Points on a hilly landscape, in no order, each with its height.
A ball rolls from a point to whichever of its 2 nearest points has the largest drop for the distance, and stops where none of them is lower. Distance is the straight distance between rows; heights are no part of it.
nup h=6.43: 8 -23 -18 -2 9 -12 6 -15 -9 12 5 13 -3 -2 -25 -16 6 -34 -10 -7 -13 8
Tunup h=2.15: 3 -3 0 9 5 -47 8 -5 -7 -10 16 2 7 22 -27 -13 5 -29 2 16 2 38
godos h=7.87: 5 18 7 -4 -12 24 -4 5 7 -14 -3 10 19 -25 11 -1 25 3 -6 -19 -6 -20
tobu h=2.08: 14 -1 -47 -2 3 -20 12 -3 7 -9 -5 -15 17 -16 -19 10 25 -11 20 0 -18 28
Pup h=4.40: -2 34 -20 23 -7 -5 2 13 -7 13 2 -14 13 -1 25 18 19 -16 39 4 20 17
Kisis h=4.32: 1 8 20 -17 -20 25 -11 -8 14 -3 4 -28 -18 12 24 22 -21 18 20 36 24 -9
Sig h=3.67: -5 -3 15 10 7 13 10 4 2 13 -16 5 13 -13 19 -6 10 16 -12 -19 -14 -10
vidi h=3.73: 9 -6 14 -4 10 8 -19 27 4 5 12 10 -3 -5 -13 -16 6 40 -13 -21 -12 -6
Mivi h=3.38: 23 0 54 -14 1 -4 -34 15 0 -25 -2 -5 11 0 -5 -19 -22 34 -19 -13 -1 -9
nebi h=6.02: -21 24 19 16 4 0 4 19 27 1 3 -7 1 11 33 7 -10 15 41 6 28 -8
zuf h=7.44: 1 19 16 5 1 1 -2 15 10 -20 -2 6 16 -11 -3 -7 29 29 -4 -18 -7 12
kidut h=3.76: -3 18 -41 21 -3 -14 11 -9 -5 17 -9 -18 17 -2 14 24 8 -22 47 -6 9 30
lon h=2.12: -3 4 20 -19 -1 5 -11 14 -3 -7 1 -1 -13 3 -1 -8 -1 32 -15 20 19 -10
Gegu h=1.52: 36 -4 20 -30 -6 9 -21 -2 2 -37 -20 -6 -16 -13 7 5 -30 29 -5 -15 6 -18
Nif h=5.88: 12 -3 3 -18 -10 27 -6 -6 -16 -17 5 -3 -20 -1 -3 -2 -1 1 -22 3 5 -30
nalu h=4.41: 4 19 53 -14 -8 -10 -21 14 20 -18 -14 -10 3 18 12 -12 -27 29 9 4 29 -3
ropen h=2.24: 10 -11 10 -13 6 3 -45 23 -15 -1 5 7 -8 8 -12 -17 -16 60 -23 0 2 -4
Tole h=3.22: -14 2 9 -8 -12 28 4 -11 9 25 7 -23 -14 12 28 20 -11 -1 22 28 22 -10
zemub h=6.70: -2 -23 -5 -4 4 7 13 -20 -25 14 8 3 -12 5 -12 -2 -8 -21 -20 -5 -15 -5
giv h=6.23: 7 4 16 -9 -12 15 0 -18 -26 -12 17 1 -16 6 -8 3 -1 -25 -22 13 -1 -15
bam h=2.42: -14 7 13 6 -2 11 20 -6 4 15 -24 -12 19 -4 39 9 -5 10 -10 -17 4 -15
Gafe h=3.68: -4 -8 -48 12 10 -28 14 -2 6 7 -22 -10 20 -12 14 5 7 -34 26 0 7 11
Zutag h=3.02: 14 -14 -1 25 1 -21 7 -14 -3 -4 23 14 17 -9 -38 -9 7 -33 0 -5 -37 30
kosa h=5.13: -6 27 16 -4 -7 -12 -14 36 10 -12 2 -4 14 4 20 -6 -2 17 4 21 24 -3
Reda h=0.88: -5 -18 9 -14 13 0 -25 14 -13 10 4 1 -23 11 -11 -7 0 44 -18 11 8 1
zoma h=7.82: 1 3 -3 4 -13 19 -21 21 -4 11 27 27 -5 -26 -27 1 19 -8 -7 -15 -35 -10
monis h=4.39: -21 11 -11 4 -6 1 15 -3 -1 21 0 -8 2 4 28 7 5 -17 23 7 22 -2
kof h=4.74: 7 -19 -3 -2 18 -6 -21 13 8 17 1 21 -4 -7 -21 -25 16 37 -4 -28 -12 8
Voro h=6.71: -19 7 23 3 10 8 12 -4 19 -4 -19 2 -16 10 16 -12 2 25 7 -4 19 1
Sug h=2.17: -18 -10 -6 -3 2 -28 13 -10 7 18 7 -3 -17 27 2 -6 -5 -28 33 30 24 12
fazo h=7.37: -3 -7 -2 -3 -5 29 -14 2 -13 5 18 21 -15 -19 -22 1 2 -2 -17 -13 -22 -27
tis h=5.15: -4 8 0 -1 -3 -12 -7 14 -21 -17 22 9 -13 10 -18 -15 3 -5 -13 22 15 -5
kuzer h=2.47: 15 3 9 17 3 -33 5 -5 -10 -10 32 13 17 16 -43 -11 15 -23 -9 6 -19 41
Kanu h=3.47: -13 -9 -11 -1 -1 5 17 -21 8 40 -9 -13 2 13 32 10 -11 -16 25 5 22 -5
tiso h=2.28: 21 3 13 -27 -6 -2 -12 9 0 -40 -14 5 -3 -17 20 -2 -15 19 -7 -9 8 -31
zadof h=3.66: -7 -19 0 -4 4 17 16 -11 -11 19 -14 -18 -15 -2 19 8 -10 25 -14 7 -9 -11
ninev h=6.58: 1 -2 2 6 -7 14 18 -9 -14 6 18 11 2 -7 -13 -2 15 -31 -10 -7 -14 -10
faduk h=4.43: -8 -3 5 -8 5 -1 10 4 -7 19 -7 -13 -12 1 14 -1 -1 6 -2 16 3 -3
nat h=4.08: 14 9 57 -7 2 1 -14 5 9 -15 -19 -18 -10 16 6 -6 -31 42 -10 6 7 -3
meb h=5.92: 8 2 32 -5 -7 24 -5 -15 23 -19 -25 -34 -7 4 33 30 -44 30 14 18 1 4
Buve h=6.45: 19 -25 -15 -2 1 -26 -24 5 -7 5 36 16 9 -5 -52 -17 9 -22 -7 -2 -22 22
Kosev h=4.89: -14 -25 -14 -14 13 -19 17 4 -2 20 -15 -10 -15 3 8 -14 -5 -7 9 20 6 0
kagi h=3.33: -15 11 -11 29 8 -22 27 -15 -14 1 10 -2 0 16 11 8 -3 -36 6 0 1 7
duvav h=7.41: -11 27 41 12 7 -17 2 12 23 -7 -15 -10 7 18 8 -13 5 24 3 -8 5 12
Zapo h=4.98: -16 2 -11 1 6 -18 13 15 18 12 -6 -2 -1 4 9 -10 20 5 21 15 13 11
Salu h=2.40: 33 -5 20 -25 1 23 -37 2 -9 -25 -5 -7 -21 -1 -5 1 -21 47 -12 -17 8 -16
ramip h=4.99: 12 -5 29 -9 11 26 -7 -3 3 -3 -18 -15 -12 -2 7 1 -17 39 -18 -14 -9 -10
nifu h=3.61: -2 24 -14 26 2 -14 25 -13 -20 -10 16 -1 14 5 -5 9 18 -34 5 2 -7 30
Fozut h=5.41: -20 12 -38 20 -6 4 26 -4 -8 6 -5 3 32 -9 19 18 18 -24 2 -12 -9 1
Tufu h=6.84: 6 19 1 5 -9 4 13 -6 -20 4 17 -1 6 -3 4 1 26 -36 -7 3 7 -7
sur h=2.85: 14 20 34 -9 -1 -4 4 10 9 -36 -18 -10 12 -16 33 -7 -18 18 8 -15 11 -24
bubus h=4.11: 6 -4 -37 19 -4 -24 23 -33 2 -4 -8 6 27 2 -12 7 1 -54 2 -22 -12 22
dizaf h=6.95: -12 -12 -8 7 -9 24 4 -1 -15 10 19 24 7 -17 -21 4 -2 -31 -21 -13 -33 -23
Kov h=3.96: -1 13 -29 10 -4 -8 25 -15 -1 -10 6 8 4 -3 -12 1 33 -24 1 -2 -11 23
vez h=3.23: 24 7 26 -20 -5 16 -29 11 -3 -17 6 9 -12 -8 -8 -6 4 24 -17 -19 11 -23
Gativ h=3.17: 6 0 -35 2 -3 -5 3 2 5 -5 13 8 14 -20 -41 4 27 -3 7 1 -27 32
bipag h=6.46: 17 11 17 -14 -12 11 3 -14 -24 -21 11 -14 -22 9 11 14 -15 -22 -10 23 22 -26
pamo h=6.01: 5 -25 -28 0 17 -9 -31 24 12 15 11 28 -2 -15 -39 -14 19 17 4 -16 -21 9
sefi h=2.96: 8 10 -53 7 0 -20 16 -12 9 0 -20 -14 18 -17 2 15 18 -26 28 -6 -2 31
Pak h=5.22: -3 3 -13 3 2 -1 -15 14 -13 -8 23 30 -17 0 -36 -10 19 -3 -11 -4 -12 -2
Komo h=4.44: -9 14 -19 6 1 -10 9 13 1 -6 5 1 -2 -7 -4 -7 35 -4 9 11 1 14
vona h=7.09: -26 -4 13 -3 9 7 11 -6 31 20 -9 -13 -15 17 24 2 -25 28 28 22 7 1
podub h=5.36: 21 -4 9 -20 -8 28 -21 -11 -10 -23 -12 -17 -29 -8 7 17 -17 14 -20 16 10 -18
lekaz h=6.12: 13 -23 -23 -6 7 -21 -8 2 -2 5 12 17 5 -3 -36 -20 27 -26 1 -7 -14 22
Verol h=3.57: 17 -8 -23 17 -1 -21 18 -26 4 -13 11 9 23 -11 -32 3 5 -46 1 -20 -36 29
Siz h=1.06: -1 8 13 -5 -14 28 13 -11 -9 0 -20 -7 9 -6 35 14 -12 5 -11 -6 7 -30
Reve h=5.49: 15 -5 40 -1 3 27 -8 -13 4 -11 -29 -31 -7 -3 26 15 -33 41 -12 9 -10 3
duze h=4.91: 16 2 14 -20 -13 18 -9 -16 -3 -18 -5 -24 -25 7 15 23 -21 4 1 37 22 -18
rokur h=6.48: -16 -3 21 1 3 29 7 -11 31 5 -13 -25 -12 10 25 24 -33 39 22 25 0 5
Lagif h=4.37: -9 -27 -29 1 11 -22 13 -3 11 12 -25 -8 2 -8 9 -8 -2 -23 13 4 9 -3
robos h=6.69: -17 -9 -32 2 -10 16 24 -11 -8 12 -8 23 13 -1 -1 12 -2 -18 -23 -8 -15 -18
takir h=3.74: 30 -2 52 -20 7 9 -30 -1 3 -29 -16 -25 -7 9 -1 2 -41 36 -15 -17 -3 -4
Suv h=7.18: -13 -25 -41 3 -8 3 19 -22 -7 17 -6 21 17 4 -11 3 -4 -42 -25 -15 -24 -7
Kig h=4.76: -12 6 -43 23 -9 -8 31 -25 -11 4 -10 11 38 0 8 28 9 -44 -3 -14 -9 15
vum h=6.39: -20 16 34 10 0 8 12 -4 27 0 -19 -9 -1 8 32 0 -14 24 19 -4 19 -11
nom h=2.87: 10 3 12 -19 -13 -4 -36 24 -5 -12 5 15 5 2 -9 -15 8 30 -29 12 23 -11
rofon h=3.44: 14 11 9 -19 -14 10 -30 16 -11 -18 20 22 -9 -11 -21 -11 13 9 -18 -4 7 -24
simu h=8.31: 4 8 4 2 -8 26 -16 22 4 -2 6 23 12 -31 -7 5 23 10 -3 -22 -28 -11
lag h=2.59: -10 -15 -6 -9 -6 32 13 -10 -22 9 -4 -4 0 -9 10 17 -15 3 -25 4 -15 -26
tegul h=1.47: -21 -12 -10 -8 -10 23 11 -29 14 41 -2 -27 -11 15 24 19 -26 2 24 26 16 2
vilat h=4.90: -5 10 -8 -1 -2 1 1 19 -7 -12 7 16 -14 -3 -13 -9 21 2 -16 6 3 -3
kure h=2.86: -18 -7 -35 36 6 -18 9 -12 6 22 8 -6 2 18 13 11 -24 -49 52 1 23 11
rugel h=3.12: -16 3 -16 30 10 -34 25 -16 1 8 7 -7 1 22 10 8 -22 -49 30 5 9 19
Bufer h=6.05: -20 6 -16 9 -7 13 20 -1 -15 5 -7 5 22 -7 22 17 9 -19 -14 -4 -1 -20
besaz h=5.59: 10 -18 -25 -10 10 -16 0 6 7 9 -8 11 4 -16 -17 -14 28 -4 5 -9 -7 15
mudef h=6.72: 5 -24 -6 0 8 -11 -24 5 -17 18 37 23 -13 8 -45 -12 -5 -14 -10 -5 -27 5
Bos h=7.08: -7 10 14 7 8 -8 0 17 15 -1 -12 2 -9 2 5 -14 19 32 -3 -9 7 8
Giri h=7.00: 3 -24 -11 -14 18 1 -23 2 -23 17 16 20 -21 10 -39 -10 -3 12 -14 -3 -1 -2
mapu h=4.05: -1 4 -31 13 -4 6 3 -3 1 -13 9 25 1 -14 -29 6 35 -20 1 -3 -32 15
pif h=5.57: -14 26 8 14 2 -12 5 22 14 2 -1 -9 7 5 27 5 14 14 23 13 19 11
rivo h=1.88: -4 -2 4 -3 9 -28 11 -1 -10 5 16 -3 -18 24 -14 -12 -1 -26 6 23 13 14
viv h=4.46: -5 -7 33 13 9 19 10 -2 4 -2 -19 -12 -1 2 13 -5 -12 26 -24 -28 -15 -12
bel h=7.64: 1 -30 -44 1 7 -14 9 -21 6 10 -20 17 21 -7 -11 -9 -16 -42 -22 -12 -15 -9
sifig h=4.75: -6 24 41 -3 -8 -18 -22 29 26 -18 0 -9 25 15 11 -16 -13 29 -2 11 28 4
Romuv h=3.00: 9 2 36 -10 10 0 -27 25 -1 -6 -1 0 -1 2 -10 -16 -9 50 -26 -11 2 -9
Rul h=4.71: -8 -14 -13 -2 6 7 9 5 1 17 -5 11 1 -19 -1 -12 20 -2 -10 -14 -12 -4
Rav h=2.51: -12 5 -22 12 5 -27 4 -1 14 24 19 -4 -6 19 7 5 -3 -40 53 16 25 15

For each start below, name the point where the ball stops.
zuf -> Komo
Kov -> rivo
rokur -> Siz
Tufu -> tegul
duvav -> Komo
Suv -> rivo

Call two points neighbours if one is among the 2 nearest of the other. Go from one point of each pair to the other, from neighbour to neighbour, staying as low as possible. Name the highest point that can't be avoided.
Komo / Gegu -> pif
ninev / tegul -> zemub
tobu / tegul -> Pup
Gegu / Reda -> rofon
tobu / rivo -> mapu
